Each row is a point on a tangle of strands that fork, close into loops and nearly touch. The rows are in no order.
Two points are linked if the straight distance between their rows is under 69.6. Some points are linked to none.
<416>: [ 35.8  27.3  31.7 -32.9  16.5  -9.4 -42.5  49.9 -41.7  30.4  -5.1  14.3
 -14.4  24.3 -48.1  40.9 -10.1  23.1 -50.3  21.9  12.9 -20.3  43.2   9.2
 -13.8  13.6   9.3  -2.0 -16.1]
<425>: [  0.8 -12.1   4.2  41.8  -1.4  21.6  27.6   1.7  -3.9 -37.7  35.7  -8.3
   9.6 -19.3   9.2  -8.2   9.4  11.2 -13.0 -11.5  15.2  31.2 -52.2  -2.3
   8.1 -54.4  40.2 -26.4 -12.3]
<1114>: [-37.2 -21.1 -17.5  28.7  -0.3   4.1   8.1 -42.5  10.9 -11.1 -15.5 -22.4
  12.2 -10.3  40.9 -30.6  -1.6 -37.9  17.6 -18.7  -6.3  23.5  20.1  26.4
  -7.1 -15.3  -1.3  29.3  30.0]
<511>: [ -1.1  32.6 -24.0  29.6  11.0 -26.4 -51.0   0.2  22.7  11.9 -12.0  46.8
  41.3  18.1  15.0  -7.1 -17.6 -24.1   7.9   7.1  -4.7 -34.5   6.5  30.7
  10.9  21.6  -7.0  32.3  -6.0]
<318>: [-38.9  -7.1  -6.4  15.0   4.2  22.5  35.1 -36.6   4.1 -24.3 -11.7 -34.1
   7.1 -16.6  20.3  -8.8   6.7   5.2  -7.1 -12.5  -6.5  22.9 -25.2   7.7
   0.6 -34.9  20.4   6.7   4.6]
<351>: [-10.9  17.0 -11.7  11.3  -8.9   4.7   4.0   5.3  22.3 -23.1  11.7  22.7
  19.7  -6.9  11.5   3.5   5.0  19.8   8.3   0.7   1.9  -7.5 -37.8 -16.5
  24.4 -14.3  21.3 -15.7 -21.4]
<512>: [-21.1  10.2  -9.1  52.2  13.4  28.4  17.5  -9.4  17.1 -17.4   5.3  -2.2
  40.5 -13.9  22.9 -34.7  10.8  -7.1  -9.0   5.8   4.8  30.4 -46.7  11.1
   2.6 -42.3  31.4   9.6 -19.2]
<901>: [  3.7   5.2  13.3 -45.3   6.4  18.5  12.8   6.0 -24.5   9.2 -23.6   1.4
 -22.5   8.1 -17.7  26.8  11.8  45.7 -17.5  -4.7  -2.6 -30.4   2.5   2.2
  12.9  -0.5 -19.0 -12.9 -15.7]
<258>: [  1.3   0.9   9.4   1.5   3.3  10.2   5.8  16.6   8.5  -2.0   9.0 -15.9
  30.5 -12.9 -27.1 -16.1  35.9   9.1 -24.7  11.8  -1.6  25.6 -49.6 -29.7
  12.3 -31.1  32.3 -16.6 -43.2]
<890>: [ -9.9 -24.9   2.3 -16.6 -20.4  -5.1  47.2 -22.0 -12.5   4.0  24.2 -34.8
 -42.3 -23.1  -6.2  11.9  13.9 -18.2   8.7   3.7   2.3  20.2   0.1 -36.0
  -3.3 -21.0  -9.7 -18.7  26.3]
<914>: [ -9.0 -38.6  -4.6  29.7 -19.5 -11.0  18.5 -28.0  11.7  -3.9  35.1 -24.3
 -11.3 -12.7  29.6 -17.6 -15.7 -55.4  20.5 -14.4   5.8  30.8   6.7   1.0
 -19.4  -6.2   0.4   1.2  43.6]
<884>: [-31.0 -12.6 -23.0  18.5 -21.9   1.4  -9.5 -21.4  20.9  -8.7 -12.4  -4.1
   5.8 -16.8  69.9 -10.6 -37.2 -24.6  38.1 -28.5  -0.5 -15.4  25.2  22.5
 -16.4  23.7 -44.4  20.6  45.9]
<669>: [-44.4  20.6 -17.7  54.7   6.2  45.4  12.5 -23.1  16.1 -16.9 -17.0   2.0
  43.4 -19.9  42.4 -50.2  -0.8   0.9  -4.5   5.9   3.6  13.8 -31.4  24.1
  -4.6 -45.7  20.5  24.6  -9.3]
<153>: [-23.5 -13.4 -12.5   8.8 -16.7  -9.7   7.6 -22.5  22.4  -5.7   0.6  -7.0
 -13.8  -6.8  41.5  -2.6 -22.0 -19.0  37.3 -22.4  -7.5  -8.9  22.4  -0.8
  -9.5  24.8 -30.7  12.0  42.7]
<360>: [ 11.3  21.3   7.0 -44.0   8.4  -1.4 -25.3  25.8 -15.0  23.8 -26.6  -5.0
  15.8   5.7 -45.7  12.2  10.8  32.9 -23.8  17.3 -10.7 -16.4 -12.9 -23.2
  14.0  11.9 -14.6   3.4 -39.1]
<349>: [ 27.4  16.8  20.7  12.5  35.5  -4.7 -23.2  32.5 -10.3   0.7 -16.9  35.9
  -2.0  31.5   5.8  30.8 -27.6  10.0 -35.2   6.3  22.8  -7.7  40.2  61.0
 -24.3  12.8  22.7  -5.3  -1.4]
<87>: [ 18.7  -3.1  18.4 -29.0   8.1   8.0  12.1   3.9 -26.7  -3.1  -4.7  16.1
 -50.9  12.1  12.9  37.1 -15.8  30.7  -4.2  -9.8  16.4 -18.3  34.5  29.9
 -18.4  18.0 -25.7  -8.4  22.4]
<617>: [-36.0  -8.5 -17.3  -2.6   1.0  35.0  25.0 -38.6  -6.4 -25.4 -30.4 -33.0
 -11.2 -17.8  46.7  -1.0 -16.7  33.4   8.4 -35.6 -11.2   3.0   1.0  27.9
 -18.2 -13.7  -9.2  13.5  21.3]
<1093>: [ 43.7 -32.4  -1.7  18.1 -30.5 -24.2 -12.7  13.3 -13.6  10.5  42.7  -1.8
 -11.6  -2.0 -39.2 -23.9  17.8 -55.7  20.8   6.9  -8.1  12.5  11.1  -9.7
   5.2  -2.7  31.4 -10.1  11.9]
<236>: [ 28.0  11.7  29.1 -25.4  56.9  10.6 -24.1  31.7 -22.8   1.9 -30.8  14.1
   7.2  31.1 -10.3  21.7 -15.5  33.9 -52.1  17.1  15.8  14.1   4.7  28.4
 -33.0  13.8   1.1  -3.4 -29.3]
<497>: [  6.4 -11.9 -15.7  12.2 -28.2 -12.0  33.8   3.9   5.6 -10.0  34.3   1.3
  -6.2 -18.1  13.6  11.3  -8.5  -4.9  23.0  -1.0  -2.1   8.4 -23.4 -24.8
  -0.4  -9.1  19.0 -36.5   6.4]
<611>: [ -1.8 -40.6   3.4  -0.4 -10.4  -3.3  45.9 -17.3 -19.9  -2.6  21.4 -36.8
 -29.1 -13.4 -11.1  -0.2  19.1 -27.1  -3.9  -2.1   7.3  40.0  -5.6 -14.2
  -0.5 -30.4  14.5 -10.9  23.2]
<1002>: [ -9.4  -3.1   2.1 -15.7  16.8  10.9  12.9 -24.7  -6.6 -12.2 -36.6 -13.2
 -14.2  11.6   9.7   1.2   0.3  17.0   9.8 -23.0 -17.3 -14.5  21.7  27.8
  -5.9  13.8 -19.0  14.7  18.0]
<284>: [ 18.4  -4.3 -13.8  -0.4 -28.8 -39.3 -23.1   1.4  13.7   7.9  27.4  26.5
  -3.5  12.6 -16.1 -11.8   8.2 -49.3  27.9  14.2 -14.3  -9.2  21.8 -27.8
   4.0  23.4  13.5   8.1   6.4]
<1017>: [ 11.7 -16.3   8.2 -30.9 -30.4   5.1  32.8   0.8 -15.5  24.2   4.0 -19.4
 -13.6 -15.9 -44.6   4.7  31.6 -12.5 -12.6  19.8  -2.2   5.9  -2.0 -47.0
  13.5 -28.4   7.4 -22.4 -32.9]
<105>: [  4.0  14.1  -7.2  23.6   8.9  10.9 -17.7  15.4   2.8 -14.5 -11.9  36.9
   1.8   8.3  40.7  29.1 -38.6  31.2  -5.5 -24.2  23.3 -25.3  16.0  57.6
   0.0  10.0   0.2   5.3  10.4]
<561>: [ -1.3  22.1  27.3 -10.2  42.1  36.6 -19.8  18.8   1.4  -8.4 -29.4  -4.7
  29.9   9.4  -8.7   0.1  10.0  64.6 -30.8  -6.7  -4.1  -7.8 -42.0  16.4
  -3.9   2.8 -14.2   2.3 -39.1]
<924>: [ 38.9  18.2  35.5 -30.1  57.5   2.7 -30.8  50.7 -22.3  19.9 -16.6   9.1
   1.5  33.0 -23.6  31.5 -20.9  30.0 -74.7  28.3  15.1  23.1  18.5   7.0
 -41.4   8.4   6.8 -17.8 -29.4]
<411>: [-19.6   2.9  -7.4 -27.3 -26.0   3.8  42.5  -7.0  -4.2  -2.0  20.1 -12.6
 -29.9 -20.7  19.2  33.9 -12.2  32.3  15.3  -2.5   2.6 -17.7 -14.9 -30.3
   2.6   5.3 -25.2 -29.6  21.5]
<397>: [-22.8  -1.6 -11.8 -11.1   2.7  18.5  23.6 -25.2  -4.0 -21.6 -28.9 -18.7
 -19.0  -6.1  34.9  13.5 -22.8  30.9  13.1 -31.2  -7.2 -10.7   0.9  20.6
 -14.2   7.0 -18.1   4.3  25.2]
<877>: [ 14.8 -30.2   4.7   3.4   1.1 -12.0   8.6   1.4 -19.6  11.7  14.7 -28.5
   1.2  -4.7 -42.5 -19.1  31.2 -45.3 -12.3  11.9   0.2  42.7  -6.4 -11.6
   1.5 -21.8  27.2  -2.6   2.0]
<476>: [ -7.0   5.4   0.2 -29.4   0.5 -13.9   6.3  -4.5  -5.8  12.5 -22.7 -10.5
  -7.8   7.1 -35.7  -0.5  23.7   0.6   3.5  10.6 -19.6 -10.0   3.6 -18.4
  13.1  15.0 -12.3   4.6  -9.3]
<338>: [ 10.7 -18.3 -11.7  34.0  -2.1 -30.1 -33.9 -18.5  31.8   9.0  14.6  14.7
  26.8  17.6  12.1 -47.7   2.3 -83.3  29.5   2.9 -14.2   1.3  22.8  -1.4
  -0.8   5.9   5.2  17.2  19.0]
<649>: [ 13.2  39.5 -10.3  37.5  54.4  28.0 -48.7  28.6   6.8  23.3 -35.0  30.4
  56.1  11.7  15.1 -42.2 -39.7  31.8 -20.1  26.5   4.8   4.2 -24.8  44.2
 -13.5  10.5 -32.8  49.0 -28.2]
<1029>: [  9.9  19.5 -19.1 -13.2  -7.2 -38.6 -48.8  14.2   6.6  22.9   2.6  18.6
  30.4  13.1 -37.3  -6.4   9.2 -28.3   0.6  25.4 -17.1 -12.1  10.1 -25.5
   1.5  33.3   7.6  22.7 -16.8]
<142>: [  0.2  24.6 -16.7   1.8  12.4 -29.0 -34.2   2.4  11.9  13.2 -14.0   8.2
  36.6  11.2 -20.8 -15.6   9.1 -15.3   2.1  13.2 -15.9 -10.3 -13.0  -2.2
   6.0  22.4   3.2  18.4 -19.5]
<64>: [ -5.8  52.7  -5.2  37.4  16.7  12.7 -47.7  26.3  23.6  -4.1  -2.7  53.9
  42.1  11.9  12.1  -2.3 -16.6  33.6 -14.5   2.9  16.0 -32.3 -22.4  30.8
  19.0   4.2   3.3  11.0 -27.3]
<474>: [ -1.7   1.0 -15.6   4.0   4.8 -28.7 -10.3  -6.0  10.9  12.0  -7.7  -5.3
  23.7   3.8 -22.4 -20.8  20.6 -33.0   5.4  16.8 -15.3  10.7  -7.6 -15.2
   2.4  12.7  12.3   7.6 -15.8]
<776>: [  3.3   2.1  10.3 -24.2 -24.1 -19.0  -8.9 -14.3  16.4   8.5  27.1   5.3
 -44.7   3.8  -5.5  -3.8   0.7 -31.3  40.8   8.9   6.8 -16.1  41.3 -37.4
   5.5  33.5 -35.7  13.9  37.8]
<799>: [ -7.3 -11.6  -3.6  44.8   9.6  21.6  22.9  -5.7   3.4 -27.3  20.1  -9.4
  24.2 -13.7  11.0 -21.2  14.5  -4.3 -12.4  -1.6  10.8  35.4 -49.9   7.6
   2.9 -52.3  41.5  -4.0 -11.4]
<460>: [  9.8 -42.7  -8.9  42.1 -14.4  -9.9  14.6 -14.4  -3.8  -8.0  41.9 -16.7
  -8.0 -13.1  20.2 -14.5 -14.1 -53.5  14.5 -16.9   9.7  29.8  -6.4  17.8
 -16.2 -15.9  15.0  -6.5  44.7]
<765>: [ -4.9  -4.9   8.9 -17.9 -14.8 -14.6  -8.2  -7.7  10.5   3.0   8.6   5.2
 -41.3   5.9  21.3  10.0 -19.2   0.2  32.9 -15.2  10.1 -25.1  41.4   2.4
  -5.3  44.7 -48.4  15.7  52.3]
<1051>: [  7.0   3.5   0.0  -9.0  10.3  -4.8  -7.6  17.8   6.0  18.3   1.8 -25.4
  41.3 -11.6 -41.6 -19.3  29.7   2.5 -24.3  20.1  -8.3  34.9 -46.5 -33.7
  10.1 -20.2  18.7 -10.9 -48.6]
<1084>: [ 19.9  11.7  13.6  -1.2  22.7 -20.5 -42.9  19.2 -16.1   8.1 -11.7  27.0
 -16.7  37.4 -16.5  16.0 -16.7  -2.0 -14.3   0.4   9.4 -26.0  54.1  41.5
 -10.2  40.2  -6.3  10.8  12.6]
<176>: [ 23.7 -23.0  -3.5  18.3 -14.7 -33.5 -18.3   0.9   7.1  11.3  32.8   4.3
  -1.8  11.8 -22.9 -31.3  18.6 -63.9  26.7   7.5 -10.1  12.4  17.3 -15.5
  -4.0   8.6  21.2   0.8  14.4]
<1005>: [  6.2  38.1  -0.7   3.3  45.0   9.9 -46.0  25.2   8.0  12.5 -28.8  20.2
  40.8   9.7  -2.6  -7.6 -13.3  38.6 -19.3  13.4   2.2  -3.2 -30.6  22.1
  -2.6  18.1 -16.7  19.6 -32.2]
<1008>: [-11.1 -14.3  16.7 -31.4   1.2   8.4  22.3 -30.6  -5.6   2.0 -14.1 -22.3
 -55.0   2.2   3.0   1.9   8.1   6.4  28.3 -10.6  -6.4 -12.8  38.1  -6.2
  -2.2  18.9 -44.8  14.3  33.9]
<725>: [  9.1  22.9  17.0 -12.2  29.1  13.1 -17.6  22.1  -9.0  -4.8 -26.0  22.0
   1.7  18.8  -7.8  22.9  -8.3  45.3 -21.5  -7.4   5.5 -20.8  -3.8  33.4
   2.9  10.3   3.1  -3.4 -15.6]
<856>: [  8.7   6.6   6.7  21.7  24.8  26.4  -0.4  23.8  -4.7 -25.4 -18.0  36.7
   5.8  11.8  65.2  25.5 -38.0  18.6 -29.8  -9.6  40.1   7.1  39.1  73.6
 -38.9  -2.6  20.3  -3.6   3.8]
<443>: [ 15.5 -45.5  -4.4  42.4  -7.0  -6.1  20.1  -6.8 -17.0  -7.6  40.1 -16.9
 -13.2 -11.4  -1.2 -11.6  -2.3 -42.3   6.9 -10.2   4.7  33.1 -17.0  14.3
  -2.6 -22.8  27.1 -11.8  33.0]
<598>: [ -2.8  -0.2 -17.7  23.2   7.7 -25.3 -36.6 -19.8  32.6   4.8  -6.4  21.1
  32.0  19.7  19.5 -31.8   2.6 -61.1  24.8   4.9 -13.3 -12.1  26.1   7.8
   3.5  21.8 -13.4  25.4   9.5]
<696>: [ 13.7 -29.6  -5.3  24.1  -8.1 -28.5 -17.0 -13.7  18.8   2.6  24.2   3.5
   7.4  12.8  -5.6 -41.8  11.2 -76.0  29.0  -1.1  -5.6  14.9  25.1  -7.7
  -0.5   4.4  12.0   6.8  24.4]
<829>: [  1.8  -4.8  15.7 -36.7   1.0  -2.3  13.1 -17.7 -17.5   8.3 -16.4 -12.8
 -45.8   7.7 -10.6   9.7  11.5   9.6  14.7   1.3  -8.7 -20.5  33.0  -4.6
   2.9  21.7 -37.6  11.5  17.6]
<451>: [  0.9  15.5  19.1 -42.2 -14.1  21.6  -3.7  22.6  -7.5   9.2  -3.4   5.0
   7.6   0.6 -24.4  27.8  20.4  52.9 -29.9  -0.7   1.0 -35.8 -15.6 -35.1
  29.1 -14.2  -9.6 -23.1 -46.7]
<533>: [-33.2 -28.6 -11.9  20.9 -13.1  -2.4  23.8 -42.1   7.1 -10.2  11.2 -28.5
  -6.3 -16.4  34.8 -12.0  -4.6 -40.0  17.8 -17.9  -5.8  30.9   6.3   3.4
 -14.4 -19.0   3.5  11.7  39.9]
<549>: [ -1.0   2.1  14.4 -35.1  -4.1  -8.4   8.4 -10.0 -10.7  17.6 -23.7 -11.8
 -31.0   9.3 -30.3   3.0  22.3   2.8   8.6   7.2 -12.8 -20.6  25.9 -16.1
  10.1  18.4 -26.4   8.0   3.1]
<352>: [ 12.4  32.0  17.1  15.9  34.8  12.7 -29.0  35.0  -3.8 -10.7 -16.3  39.0
  16.3  21.2   7.7  23.9 -22.3  34.9 -31.1  -4.6  21.3 -14.9   6.8  56.4
 -10.3   7.9  17.4  -2.2 -12.9]
<22>: [-37.7  12.3  -9.3  26.9  24.1  30.2   5.5 -31.2   9.5 -13.3 -44.0 -12.0
  26.6  -6.6  23.4 -27.2  -1.5   8.9   2.0 -10.1 -12.7   5.4 -13.6  32.8
  -7.9 -14.5   3.0  33.4  -7.9]
<473>: [  2.5 -15.8   4.6  -7.9 -26.6 -25.4  -5.9 -17.1  25.8   5.9  28.6   0.6
 -26.3   9.9   6.3 -23.1  -2.6 -47.5  43.6  -2.0   3.3  -2.4  35.5 -32.3
  -0.1  23.5 -23.9  12.0  40.3]
<508>: [-12.3   7.8   0.7 -15.8  15.2   0.6   8.5  -6.3  -3.5   2.2 -30.4  -6.3
   6.4   6.4 -16.9   1.0  15.1  17.9   1.5  -1.5 -14.6  -7.6 -13.9  -2.7
  15.1   5.1  -2.9   2.0 -11.5]
<46>: [ 19.4   4.1  21.6  -7.9  16.7  -3.0   1.0  16.4 -15.4  -7.4 -11.6  21.9
 -33.3  20.9  11.8  36.2 -27.8  19.4 -11.1 -11.0  19.6 -19.3  48.1  41.8
 -23.3  23.8  -8.2  -0.9  24.9]
<743>: [ 45.7 -30.2  -6.7  13.5 -35.0 -12.7  -1.2  21.7 -22.8  11.1  40.0   0.1
  -7.0 -10.1 -42.9  -9.6  11.0 -32.9  12.8   6.1  -4.5   8.7  -4.2 -14.9
   8.3 -10.2  38.4 -20.9  -7.2]
<545>: [ -1.3   3.5  15.1 -29.1 -25.5  -8.5  -6.0 -17.2  13.6   5.3  22.0   4.5
 -51.3   0.6   4.0   9.0 -15.4 -11.1  41.6  -1.7  11.9 -21.3  43.0 -16.0
  -1.2  36.7 -46.6  14.3  45.5]
<140>: [-49.4  21.2 -20.6  47.4  13.8  48.7   6.7 -30.9   5.4  -9.1 -42.9 -14.1
  42.2 -20.5  37.9 -45.2  -3.8  -0.3  -5.3  -1.9  -2.5  17.5 -18.7  41.2
  -9.2 -37.2   4.6  42.1  -8.8]
<907>: [ 16.5 -12.6   2.8 -19.4 -32.8   6.1  25.1  11.5  -7.8  11.2  18.7  -6.4
  -2.9 -16.5 -30.9  11.4  24.1   3.0  -5.2  15.9   0.1   1.9 -17.4 -45.6
  20.2 -27.4  21.9 -33.5 -33.7]
<151>: [-19.9 -11.3   2.1 -23.2 -22.8   1.0  46.4 -23.6  -3.4   9.4  15.5 -31.5
 -38.6 -21.8  11.2  16.7   0.9   1.7  21.9  -1.0   0.0   0.1   3.0 -33.0
  -2.1  -3.7 -27.1 -15.7  32.6]
<646>: [ -2.0   9.5 -11.0 -27.8 -33.8  -5.8  26.9  11.7  -6.5   3.9  29.5  10.7
 -27.0 -21.4   3.4  38.9 -10.6  25.9   8.2   7.7   8.4 -22.8  -6.4 -39.4
  12.9   5.9 -19.2 -31.2  -1.9]
<947>: [ 16.3 -19.7 -15.7   7.2 -34.1 -23.9  20.8   3.9   3.7  -2.3  38.1   0.5
 -14.9 -13.7  -2.8   3.9  -2.5 -26.5  27.4   8.4  -3.1   8.2  -4.7 -26.1
   2.0   2.5  16.9 -23.6  10.2]
<347>: [ 11.6   0.0  -9.1 -27.2 -53.7 -12.2  23.6   6.3  -6.9  12.8  44.4   7.6
 -38.9 -22.5  -7.4  33.0  -4.2  -1.7  20.8  21.2   6.2 -13.4   6.0 -50.5
  10.0   8.5 -15.5 -27.9   2.9]
<247>: [-29.9  -6.1  -2.2   0.3  13.5   4.8  31.4 -24.8  -0.1  -7.3 -16.2 -31.2
   6.5 -10.0  -5.5  -8.0  21.2  -3.4  -9.7  -6.2  -7.2  26.0 -23.3  -3.0
   6.8 -31.2  18.9   0.3  -1.2]
<810>: [-17.4   3.4  13.1  -9.0  -7.2  24.5  23.8   2.6  11.3 -19.6  10.9 -11.3
  13.4 -11.6   5.0  -2.4  28.2  43.1 -15.5  -8.4  -4.2  -1.3 -42.5 -37.0
  21.2 -39.7  14.9 -31.4 -32.4]
<824>: [ -2.4  38.7 -21.5  30.5  14.2  -7.4 -43.9  12.8  20.8   5.2 -15.0  52.1
  37.2  14.8  10.4  -1.6 -18.9   0.0  -4.3   8.9   3.3 -36.2  -2.6  31.8
  21.8  17.9   2.1  19.9 -12.4]
<804>: [  5.9 -14.5  -7.4   7.3  -1.8 -15.6  10.8  -0.8   1.5   1.9   5.8 -11.0
  11.4  -6.0 -25.8 -13.2  23.2 -29.0   0.0  14.8  -4.5  22.7 -15.6 -14.1
   8.2 -12.0  30.4 -11.5 -13.4]
<716>: [ -3.1  -9.2   6.1  -2.4  -7.0  -4.3 -12.2  -6.0   2.6  -3.4  -9.9  16.0
 -22.4   9.4  41.3  14.2 -40.2   8.5  24.1 -26.2  12.0 -21.2  45.3  35.7
 -17.2  36.9 -39.1  17.8  48.9]
<531>: [-22.2  11.3  -9.1   8.7  18.3   9.8   7.8 -14.0  13.3  -6.3 -28.0  -6.4
  15.1  -1.4  10.9  -7.9   6.4  12.4   9.1  -4.9 -13.7  -4.0 -14.0  17.8
   7.6  -0.8   0.6  11.2  -7.5]
<200>: [ 25.9   8.4  23.5 -10.8  24.3  -0.4  -7.1  26.9 -15.2  -4.3  -8.4  31.7
 -21.0  30.1   6.0  37.8 -25.8  19.0 -30.3  -2.2  21.2 -10.5  43.8  44.8
 -24.3  11.3  15.0  -6.3   4.6]
<520>: [ -2.2   0.7 -16.0  11.6 -14.1  -5.2  18.1  -1.7  18.8 -13.3  13.4  10.5
   8.7  -9.5   9.7   1.4   3.9   6.5  13.4  -6.4  -2.5   0.9 -26.9 -19.6
  13.7  -7.9  24.1 -21.6  -7.2]
<517>: [  7.8  16.6 -14.1 -14.6 -21.9 -39.9 -38.0   9.0   2.3  16.9   9.3  26.4
   1.4  18.0 -31.4   5.3  10.2 -27.8  11.2  14.7 -13.2 -27.5  29.5 -24.4
   4.6  34.5   0.0  21.9  -2.4]
<733>: [-13.2   8.8  10.1 -27.6 -11.9  21.9  15.1   7.6   1.3 -10.9   3.5   0.4
  -0.4  -3.9  -1.7  20.9  17.0  56.1 -11.9 -11.5   0.4 -24.7 -26.9 -27.2
  29.3 -14.3   2.2 -31.1 -28.2]
<541>: [  2.7  21.8   7.6 -39.6  -7.7  -0.5 -12.5  20.4  -5.1  10.4 -13.9  11.7
   7.3   5.0 -38.1  20.7  15.9  34.9 -16.1  10.7  -7.1 -22.5 -14.3 -26.0
  21.1   4.1   0.8  -8.2 -36.9]
<48>: [  7.0 -23.5  -1.5  28.4 -12.2  14.5  33.6   5.1  -5.4 -34.9  46.1 -18.9
  -1.7 -21.8  12.5  -1.2   0.1  10.4  -5.4 -10.8  10.8  29.0 -47.0 -17.3
   3.0 -44.7  35.2 -40.6  -1.4]
<1057>: [-10.5  32.1   1.6   6.8   3.9  13.6 -10.5   9.9  19.2 -24.4  -2.0  27.1
  27.1   6.8   8.8   9.1   1.6  45.8  -4.1 -12.6   4.0 -23.0 -36.7   2.7
  28.0  -2.8   4.7  -6.3 -25.1]
<577>: [-37.1 -16.1 -14.0  17.1   3.4  10.1   4.5 -39.9  10.2 -16.1 -33.7 -22.7
   3.3  -7.7  42.5 -24.0  -9.2 -19.1  21.6 -24.7 -15.5   4.6  26.4  27.2
 -10.4   5.0 -16.2  31.5  24.9]
<130>: [-18.7 -10.9  -9.6   8.1 -14.1   8.1 -12.9 -10.9   7.4  -8.3 -17.6   4.0
  -8.8  -7.4  69.1   1.9 -42.5  -1.6  26.5 -30.2   6.5 -23.2  37.9  41.2
 -25.0  32.1 -44.4  25.2  45.4]
<695>: [ 17.8 -18.7  -6.0  14.3 -30.9   3.9  35.5  17.1  -1.8 -26.2  52.0  -9.4
  -8.8 -27.4   6.0  12.8  -8.9   9.3   6.5  -5.0   3.0  12.6 -41.4 -31.5
   3.5 -27.8  25.6 -50.0  -5.7]
<223>: [ 14.5  -8.4  -1.0 -20.8 -45.2 -12.0  19.4  -4.5  -3.7  12.8  42.0   0.4
 -43.5 -21.1  -7.9  18.6   2.6 -19.8  28.1  21.5   6.1  -2.6  16.9 -47.4
  -0.3  13.9 -24.2 -16.4  15.4]
<435>: [-46.8  -4.2 -18.3  14.7   1.4  24.7  29.5 -48.8   4.4 -23.6 -25.2 -39.8
  -2.2 -20.9  31.6  -7.2  -3.7   8.2  -2.5 -26.9  -9.1  24.4 -10.2  15.0
 -10.2 -29.5   9.7  11.2  19.1]
<675>: [  9.3   0.8  15.9 -37.3   5.3  12.0  23.1   0.8 -24.4  -0.2 -13.8   9.5
 -42.2  10.9   5.3  38.1  -8.7  45.3  -3.7 -11.6   5.1 -28.1  17.2  16.1
  -1.6  11.7 -22.3 -11.4  11.5]
<792>: [-16.2 -14.1  -7.4   4.6 -20.0 -22.7   0.5 -22.4  23.3   0.4  10.8  -0.7
 -20.6   2.0  19.7 -13.0 -10.3 -34.0  37.8 -11.0  -7.6   1.6  27.6  -9.7
   2.7  21.7 -16.3   7.7  38.0]
<922>: [ 14.6  11.8  -2.6 -20.5   4.5  -4.1 -20.5  19.7  -0.7  30.9  -5.5 -31.8
  40.1 -15.7 -49.3 -13.5  17.6  10.1 -32.7  21.6 -12.0  36.7 -33.8 -52.6
   5.4 -11.4  -0.7  -2.2 -53.2]
<185>: [-12.1   4.3   9.4   6.8   3.7  13.5  15.7   3.2  12.9 -17.6   8.7 -14.6
  24.2 -10.2  -7.0  -7.3  31.7  19.3 -17.8  -0.7  -2.4  19.9 -44.8 -21.3
  16.7 -37.0  27.7 -16.2 -31.9]
<800>: [-12.4  41.8   0.9  23.8  16.8  14.1 -32.6  18.1  26.2 -11.4  -4.9  42.1
  37.6   7.1   9.8  -1.3   0.7  42.3  -7.3   1.3   7.2 -24.3 -33.5  13.5
  25.7   3.6   7.2   9.8 -30.2]
<175>: [ 18.6 -22.0  -3.5  -1.3 -34.5 -21.7  15.4  -5.3  -3.4  11.2  44.8  -4.2
 -35.2 -11.0 -14.4  -4.3   5.0 -37.8  30.0   7.9   0.5  11.9  12.0 -34.3
   0.1   9.8   4.7 -13.7  20.0]
<469>: [  2.5 -36.1   0.6  18.5  -8.7  -0.9  33.9 -10.6 -19.0 -13.1  28.9 -28.5
 -13.9 -18.8  -3.5  -2.5   8.9 -27.8   1.0  -5.6   4.3  34.9 -18.8  -4.2
   1.7 -29.9  30.5 -17.4  20.7]
<660>: [ 18.6   8.1  20.6 -17.1  46.8   3.9 -27.1  25.8 -17.8   3.3 -38.2  10.5
  10.2  33.0 -13.5  14.2 -13.4  30.9 -32.0   8.6   3.4  -0.8   2.7  38.6
 -23.3  23.1 -10.2   7.5 -14.5]
<849>: [ 38.3  19.3  32.3 -30.4  38.1 -12.5 -38.2  48.8 -36.7  21.7 -14.0   8.8
 -16.3  33.1 -40.5  27.4 -16.4  12.7 -60.4  30.2  12.5   1.6  45.4  12.0
 -36.9  21.2   3.0  -4.3 -15.9]
<652>: [ 10.2  18.1   2.4 -41.2   2.3  -6.6 -26.7  26.0  -3.2  30.2 -14.5 -22.4
  36.4  -7.9 -49.4   2.3  14.5  31.3 -31.7  17.5 -18.5  10.9 -24.6 -49.7
  12.4  -1.8 -13.8   4.9 -55.8]
<505>: [  8.4  10.5  22.3 -52.0  -2.6  29.8  14.3  16.9 -28.0  10.7 -14.9   8.0
 -25.8   5.2 -18.9  36.6  12.2  62.5 -24.8  -4.4   5.7 -38.4  -2.5 -12.0
  21.5 -10.7 -14.6 -19.3 -31.5]
<562>: [ 17.6 -27.3  11.2 -20.2 -17.9  -6.8  25.8   2.3 -25.6  23.1   5.5 -26.7
 -15.7 -15.1 -48.3  -5.1  38.5 -32.3 -17.7  21.6   1.4  28.2   0.5 -30.4
   3.2 -22.9  10.4 -12.8 -16.3]
<548>: [ -6.8  12.5 -11.3  21.0  13.1 -22.3 -50.7  -7.2  18.2  10.4 -21.2  29.8
  28.1  23.2  13.6 -14.8 -11.4 -30.5  11.9  -4.1  -8.5 -28.9  33.1  29.8
   6.0  33.7 -19.8  29.4   9.6]
<325>: [ 36.4 -23.2  -6.5   6.8 -28.7  -2.9  15.5  25.7 -15.7   1.9  32.3  -3.2
   0.8 -16.1 -32.3  -3.0  16.1 -10.9   1.2   6.8   1.8  14.5 -29.8 -29.0
  10.4 -31.1  40.4 -35.8 -20.1]
<843>: [-15.8  15.2 -15.4  17.4  46.9 -11.1 -17.9  -6.6  11.4  25.2 -16.4 -29.3
  44.5  -1.0 -20.2 -39.3  10.2 -14.0 -16.5  23.4 -13.9  46.0 -28.4  -5.1
  -4.3   0.8 -13.6  28.5 -22.8]
<394>: [-17.5 -11.8  -5.4   2.4  16.5  13.4  -0.1 -27.4  -1.4 -11.2 -42.4  -8.1
  -3.2  10.4  25.7 -14.3  -7.2  -0.9  19.8 -22.4 -14.2  -9.7  22.5  40.2
 -11.7  16.4 -23.6  27.4  13.5]

How many points has the smallest loop of links through each point below? Write 0 if it is on no loop.
<743> -> 14
<545> -> 9
<175> -> 0
<451> -> 10

Name the points in between on the shortest way along the links from the first point to the second, in order.
<151> / <800> -> <411> > <646> > <347> > <223> > <175> > <947> > <497> > <520> > <351> > <1057>
<716> / <792> -> <130> > <884> > <153>
<318> / <1002> -> <435> > <617> > <397>
<1002> / <469> -> <394> > <577> > <1114> > <533> > <914> > <460> > <443>
<696> / <142> -> <176> > <284> > <517> > <1029>
<849> / <200> -> <924> > <236> > <660> > <725> > <352> > <349>
